A landscape with many valleys, sampled at points; each row gives a point and its height.
From any point a ball rolls to the lowest of the 4 points nearest to it. It stops when none of these is lower. Distance is the straight distance between rows; heights are no part of it.
miv: [  8  17  25 -17   0  31 -22   3   4 -48   6 -28 -39 -13 -63 -30 -16  -1
   3 -13  -7  10]  h=157
fudeb: [-18   4  19   5  24  17 -14   2 -13  56 -27  11  10  20  51  20   8  28
  37 -14 -31 -22]  h=535
Gatab: [-12  10  -9  13  51 -23 -18 -10  26   3 -54 -31   4  19 -28  -6 -52  20
 -46  -8 -11  39]  h=262
Gam: [ 15  37  -2 -12 -11   5 -19   7  20 -32  -5 -30  -7   5 -39 -10 -36 -12
 -30   3   1  28]  h=393
nivid: [ 18  -1  15 -19 -38   9   0   2 -10 -26  26  -3 -16 -22  -1 -12   4 -13
  -4 -10  18  -7]  h=56
lefu: [ 12  14 -22   9  -7 -19  -4   3   8  -2 -26 -24   3   6 -10 -11  -3   1
 -43   6  13  28]  h=696
Seku: [  4 -17  -1  10  -1   3  22   7   9  18 -13 -11   9  -9  24 -13 -10  -2
 -15  11  22  -8]  h=531
bukuz: [ 12 -17 -13  13  18   6  31  -8  27 -19  50  38  23 -12  -8  19  54   7
  26  13  24 -22]  h=321
nolam: [ -9  21  -8   5  20 -24   0  11 -20  47 -37  -2 -15  36  21   7  -8  41
  -6   8 -40  20]  h=548
domap: [ -6  31   9  -7   1   0 -30 -19  33 -29 -27 -32 -26   2 -44   3 -36   3
 -34 -29  11  22]  h=270
lopen: [-28   6  23  -1  34  11   3  -5 -10  51 -35  24   1  49  37  37  26  47
  19   2 -35 -30]  h=529
bib: [-22  -8   2 -58 -40  21 -18   6 -21 -44  40  -6 -28 -34  -4 -27 -40 -27
  13 -45  14  17]  h=188
Mugov: [ 13  25  -2  10  -8  -3   2  -3  19 -17  -2 -37  -3  -8 -23  -9 -30 -20
 -37  11  12  38]  h=481
bopit: [  6 -32   3 -10  -8   9  10   9   2 -13  48  30  22 -38   5  16  47  -5
  12   5  26  -7]  h=118
nofem: [-17   4   1 -29 -30  16 -16   4   1 -17  -9 -23 -13 -30  -4 -22 -35   5
   4 -20   8  31]  h=223
Gezab: [-26  -1 -10 -10   3 -13  -5 -15  22  20 -28 -25   9 -12   3 -22 -49  13
 -16  -8  -6  37]  h=420
Pasep: [ 32   5  35 -10  -1  11  -8   9 -20 -48  13   3 -42 -16 -28 -11  29  -4
   5  -4  10 -24]  h=219
dipa: [ -3 -21  18  13   2   5  -3   1  -2  50 -16  12  17  11  38   7  19   8
  17 -11 -20   0]  h=587
gepi: [-13 -38  17  -8 -30  14   4  -3  -7   7  20   2  15 -35  23 -11  -9 -10
   9 -16   8 -14]  h=292
Mel: [ -2  29 -17  30  16 -19  11  10  -4  28 -39  -9   0  30  14 -15 -13  10
 -17  27  14  10]  h=533
far: [ -8 -13 -18  -1  18 -31 -20 -21   0  13 -47 -45  -1 -12 -11 -14 -72  19
 -13  -5  -7  39]  h=452
Kalud: [-20  11  -7 -11  32 -14 -17 -10   4  38 -48 -26 -11 -13  21  -9 -42  38
 -11  -4  -3  42]  h=459
narel: [  8   9  29 -49  -5   5 -39  20  -3 -67   8 -12 -63 -12 -42 -34 -11  -2
  13 -37 -11   5]  h=113
tun: [ 32   1  -7   7 -13  -6  35  10  -3 -29  41   8   0 -20  -3  12  39  -7
   0   8  17 -18]  h=193
guvup: [-14  -4   2  -9  23 -16   4  -1  -3  43 -49 -22  15  17   8 -19 -31  17
 -14  -9  -4  27]  h=490
Tida: [  9  -7  -1   2   1  11  40   1   1 -16  28  17  22 -37  10  14  41 -16
   4  -3  13 -15]  h=132
poga: [-21  -3  -6 -25 -35  11 -10  -8  -7 -23   5 -27   6 -25  -2 -16 -49 -16
   1 -19   5  12]  h=169
nogep: [ -4 -14  10   8 -30  -1  11  -6  -6   7  -8 -20  -7 -19  18 -29 -41  -1
  -8 -16   0  17]  h=316
kimod: [ 24   1 -14  27  11  -1  46   8 -11 -14  36  39  22  11  -1  28  52 -11
   5  25  17 -21]  h=263
dova: [-17  12  10   0  26  -9  10   3 -13  59 -25   6  -4  32  33  20  19  33
   9   5 -25  -8]  h=479
dafot: [ 11   4 -14  28   9 -10  27   8   5   4  15  20  27  -4  11  19  30  -3
   5  38  27 -22]  h=254
koba: [-23 -46  13 -10 -18   9   4  -2   6  22  36  34  32 -20  56  -1  17  -8
  44 -23   8 -16]  h=485
Fakiz: [ 11  21  -1   0 -14  24 -10  14  -4 -35  22 -16 -31 -21  -7 -21  -1  -7
 -13   1  19   9]  h=145
sov: [-21 -51   0 -10  -8  11  28 -10  26  -5  58  43  33 -33   9  14  48   1
  28  -1  10   2]  h=293
lobig: [ 19  21   4  16  -4   0   4   7   9 -23   3 -29  -8  -3 -20 -16  -7   4
 -40   3   7  12]  h=667
zub: [  8  14 -34  28  16 -15  25  -4  -3   3  14  36  35  50  -1  17  41 -25
   6  29   0 -30]  h=185
zotod: [ 21  46  20 -12   0  25 -38   5  23 -44 -21 -41 -31   0 -60 -20   2   6
  -5  -4   1   8]  h=244
Vebov: [ -2 -34  -3   2 -16  13  27  13  -4   0  21  21  19 -33  37  23  10 -13
  23   0  12 -18]  h=322
gigo: [  8  23 -40  26   1 -24  16  14   5  22 -23  -3   2  35 -11  -7   1 -16
 -37  37 -10   7]  h=327
gog: [ -4  29 -29  24  10 -49   3   9 -38  36 -43  23   7  74   0   0  -7 -11
 -13  46 -25   1]  h=320
selu: [-11  21  27 -60 -16  27 -23  22 -15 -51  12  -6 -46 -29 -37 -32 -40 -12
  14 -35  -1 -10]  h=79
ruv: [ -2  28 -31  13  22 -34 -25  -8  16 -22 -44 -20   3  36 -40   0 -32  14
 -43   7 -16  45]  h=148
dinu: [ 12   6 -13  14  -1 -13  16  -8  11   1 -26 -29 -10  11 -12 -12 -27  18
 -31   5  -2  24]  h=719
Tubo: [-12 -14   6 -42 -50  14 -15   9 -23 -42  36  20 -38 -39   2  -5 -10 -23
  21 -25  18 -13]  h=120
kesum: [ 13 -12   2 -14 -16   7   3  15  -6 -15  26  -1  11 -34  15  10   3 -10
  12 -12  27 -16]  h=167
Gapus: [ 27  22  -8  16 -15 -15  21  -4  -3 -16  25   1   0  -2 -12  22  34 -11
 -32  28  13 -16]  h=211
resat: [  1 -40 -11  -7   5  23  29  -5  20   5  47  16  49 -11   0  18  41  11
  43  -1  19 -37]  h=255
bimu: [  2  -9  10 -12 -31  26  -8   8  -9  -8   5 -13  -5 -17   6 -14 -27  -4
  -8   5  17   6]  h=200
taf: [-17  10  -4 -23   2  19 -28  -4  21 -46  -3 -47 -22 -20 -34 -10 -40 -17
  -9 -38  -8  13]  h=199
kome: [-11  -8  -3  11  18 -16 -10  -2   5  23 -55 -33 -19   1   0 -20 -45  24
 -29 -16  -3  43]  h=454
bori: [ 11  -5  25 -15 -25   9  -5  13  -9 -59  40  -1 -44 -40 -26   1  13   0
  16  -9  11 -11]  h=160
Mosir: [ 15  -6  13 -18 -23   3   0   4 -24 -51  12 -16 -44 -23 -20 -16  -8   3
   8 -13   9  -5]  h=116
Gafom: [  1  14  -1   4   9  -1 -15 -12  27 -12 -18 -49 -10  -3 -49 -22 -35  -6
 -23   2   6  36]  h=324
Vufi: [-17  17   9  24  22   2  -4 -18 -45  34   1  38   1  87  -5  36  29   5
  29  56 -28 -27]  h=111
sar: [  4 -15   9 -14 -12  15  16   8  -7 -32  33  30   6 -42   0  38  38  -5
  19  -9  21 -15]  h=233
sifi: [ 21  29   6 -14 -11   8 -18  15  -1 -55  -5 -28 -49  -8 -57 -18  26 -22
  -1 -15  -8 -10]  h=228
Kego: [-29  -1   2  14  14  -2 -35   9 -20  47 -38 -12   4   0  33 -13 -23  32
  14 -18 -25  24]  h=536
riked: [-10 -34   7   9  -9  10  17  -7  20  23  39  28  34 -24  30  11  22   4
  56  -9  11 -18]  h=366
pafo: [ -7 -23  12 -13  29  22  -7   0  -3  54  -8  44  21  33  43  34  24  18
  41 -12 -35 -46]  h=592
seti: [-19 -36   2 -25 -45   1   4   2 -19  -7  36  34   2 -39  39  -3   7 -31
  19 -23  19  -3]  h=392
Ganur: [  9 -11   5   3 -18  17  12  -1   3  14   8  -7   8 -21  27  -4   1  -3
  -7   2  22  -1]  h=334
mus: [-18 -30  11   7 -10  11  11  -9   7  15  18  12  24 -24  50   1   5 -11
  19  17  19  -2]  h=414
gize: [ 44   6  -2  10  -5  -6  22   3 -19 -46  36  14 -18 -14 -12   6  55 -10
  -7  10  19 -21]  h=161
Gof: [-17  11  -1 -38  -7  13 -35  -2  -7 -61   1 -23 -21 -37 -43 -11 -46  -2
   3 -31  -6  16]  h=144
Mem: [-15  -2  15  -4 -12  -2 -14  -9  10   1 -21 -37   0  -8 -10 -26 -48 -11
 -32 -13   8  27]  h=360
baza: [ 20  39  -1  -8  -3   0 -18  12  19 -43  -5 -34 -24 -18 -50 -20   7  -9
 -44  -4 -11   6]  h=387
laro: [ 37  23  -9   7 -15  -2  11  16  -9 -37  21 -11 -26   2 -22   4  23 -21
 -33  19  25 -10]  h=216
bel: [-17   7  -4 -37 -23   1 -13 -10  -1 -21   8 -11 -24 -14  -7 -37 -44 -24
   2 -24  12  22]  h=241
vub: [  4   1   9  15  11 -19   5  -1   0  54 -21   1  -3  30  14   0  18  13
  -4  21  -4 -18]  h=351
nuko: [  0  -6   3  15  15 -16  10   9   0  40 -48 -17  -1  10  22 -10 -14  15
  -1   2 -21   9]  h=483
Podeb: [ -8 -20  -5  10   1   7  -2   1   4  35 -17   0  10  -9  52   7   5  -9
  24 -10   2 -10]  h=572
dasiz: [-28 -24  -7  -3  29 -12 -40 -18  -5  33 -40 -34   8 -18   2 -24 -75  18
   1 -37 -19  43]  h=480
nonom: [ -4  15 -21  19  36 -20   2 -26 -29  36  -1  49  11  76   1  31  12 -18
  17  53 -16 -18]  h=58
gevo: [ 14  32 -32  15  17 -40   6 -14  -4  26 -51 -11  -3  38 -22  -3 -31  12
 -32  23 -16  12]  h=552
Vula: [ -9  -2  -2 -16 -43   2  -6  -5 -10   5  16 -18  -4 -19  31 -33 -27 -11
   1 -23   3  15]  h=245
gen: [  4  -3  24 -35 -30  -1 -13   9 -12 -48  17   2 -35 -52 -10 -15  -4 -10
  11 -19   3   4]  h=149
gisa: [ 29  18   8   9 -25  19  -1  14   0 -41  17 -17 -42 -14 -36   7  30   3
 -18  12   7  -7]  h=225
netek: [-26 -43 -12 -13 -28  19   2   9  10 -18  47  29  33 -40  20   6  39 -16
  38  -3  18 -14]  h=307
mutus: [ 14  40 -26  13  24 -16 -28 -16  39 -42 -38 -42   1  19 -55  -2 -35   4
 -53 -11  -7  52]  h=239
rik: [ -6 -38   7   8  -2  27  -1  -7  11  32   4  29  33  -6  49  23  28  -2
  40 -17  -1 -21]  h=478
Mekir: [  3 -13  -7  27  -8   8  21   0   9  16   0   8  16  20  23  22  29 -12
  -3  16 -11 -14]  h=385
lel: [-22   4 -12 -25 -15   1 -14 -11  11  -6  -4 -22 -11 -21 -11 -18 -78 -15
 -10 -19   2  44]  h=284
guke: [ 19  23  -3  13   0  -5  26  16   2 -13   6 -12   3 -14 -10  -6  -2  -6
 -33   8  15   8]  h=750
rinut: [ -4 -16   8  18  41   6  20  -4  -4  45  20  47  39  42  12  22  15  22
  38   8   0 -33]  h=311
fep: [  7 -14   1  20  10   7  29  -4  22  29  21  33  48   9  -4  23  32  -1
  20  17  10 -26]  h=152
Vonol: [ 16   4  44 -17   0  22 -45  10  -7 -47 -13 -13 -47 -11 -73 -32  25  -1
  13 -23 -15  -7]  h=179
somor: [ -1  13 -15  34   7 -43  11  -4 -20  28  -8  16   9  51   5   5  10  -8
   0  23  -8 -14]  h=178
pesit: [ -5  23  14  15  34 -12 -16 -11 -26  51 -28  12 -14  70  21  10  13  23
   0  14 -28 -12]  h=561
Nuf: [-23 -67  13 -11  -6  15 -15  -9  20  38  34  48  51 -10  32  26  36   2
  47  -6 -13 -15]  h=577
rupe: [  4  -2 -14  31  41 -14  23 -26   8  20  23  48  34  46  17  22  40 -12
  22  25  -3 -36]  h=264
rul: [ 19  37 -45  11   9 -25 -13  11   8 -15 -23 -27  -4  34 -39 -14 -26  11
 -60   5  -9  35]  h=315
vova: [ -5 -56   2  -4  20  11   0  -8  10  42  10  36  29  10  45  23  32  17
  44  -6 -42 -37]  h=556
rame: [ -6 -10  17  11  14  -4   4  -2  -3  58  -8  22  17  16  39  22  15   9
  13  15 -26 -16]  h=514
nesa: [-12 -24  12   9   6   1  -7  10   3  53  -7  25  34   6  52  15   5  11
  30 -19 -18 -22]  h=554
zivet: [  9  14 -15  41  11 -19  20 -19 -19  22  -8  23  14  56  -2  16  28 -16
  12  45  -6 -12]  h=115
lezu: [ 23 -15 -10   6   6   0  29   6  -9 -58  45  26   7 -20 -20  25  64  -3
   9  15  33 -18]  h=247
bifi: [ -1  -2  26 -31 -36   9  -2  25 -12 -30  22  -5 -22 -42  -4  -9   4  -6
  -1  -9  17 -20]  h=112
Fov: [-19  15   9  -7  37  12 -21 -11 -13  46 -23  39   0  59  22  52  25  39
  19  11 -40 -36]  h=477
Bisot: [ 15  11 -10  16  -5 -25  15  14  16  11  -8 -25  13  15   1 -14 -10  -4
 -26  22   0   4]  h=559
tate: [ 15 -11  -9   1  -3  14  27   8   7  -6  13   8  -1 -15  23  -3  16  -4
 -13   6   9  -3]  h=300
Benaz: [-13   3  -3  30  40  -3   3 -20 -15  39  -1  33  13  41   3  44  26   7
  14  15 -29 -36]  h=370
duv: [ 10  21 -16  33  -7 -30  27   0  -4  12   2  18  10  35  -2  13  25 -24
 -22  37  -1  -8]  h=180
vabi: [-10  19  -9  -9  27   0 -18 -22  24 -16 -41 -34   8  -6 -18 -20 -61   5
 -31 -17   3  48]  h=313

For each start below, name the point where the ball stops.
dipa -> nonom
guvup -> poga
Podeb -> nivid
dinu -> selu
Kego -> poga
lobig -> selu
kome -> poga
nesa -> fep

Call two points neighbours if one is among the 4 nearest of the other. Go from one point of each pair to the other, from neighbour to neighbour, staying as low as possible. Name the highest point that can't be avoided.
gize and selu -> gisa
ruv and gize -> domap
gize and bopit -> tun
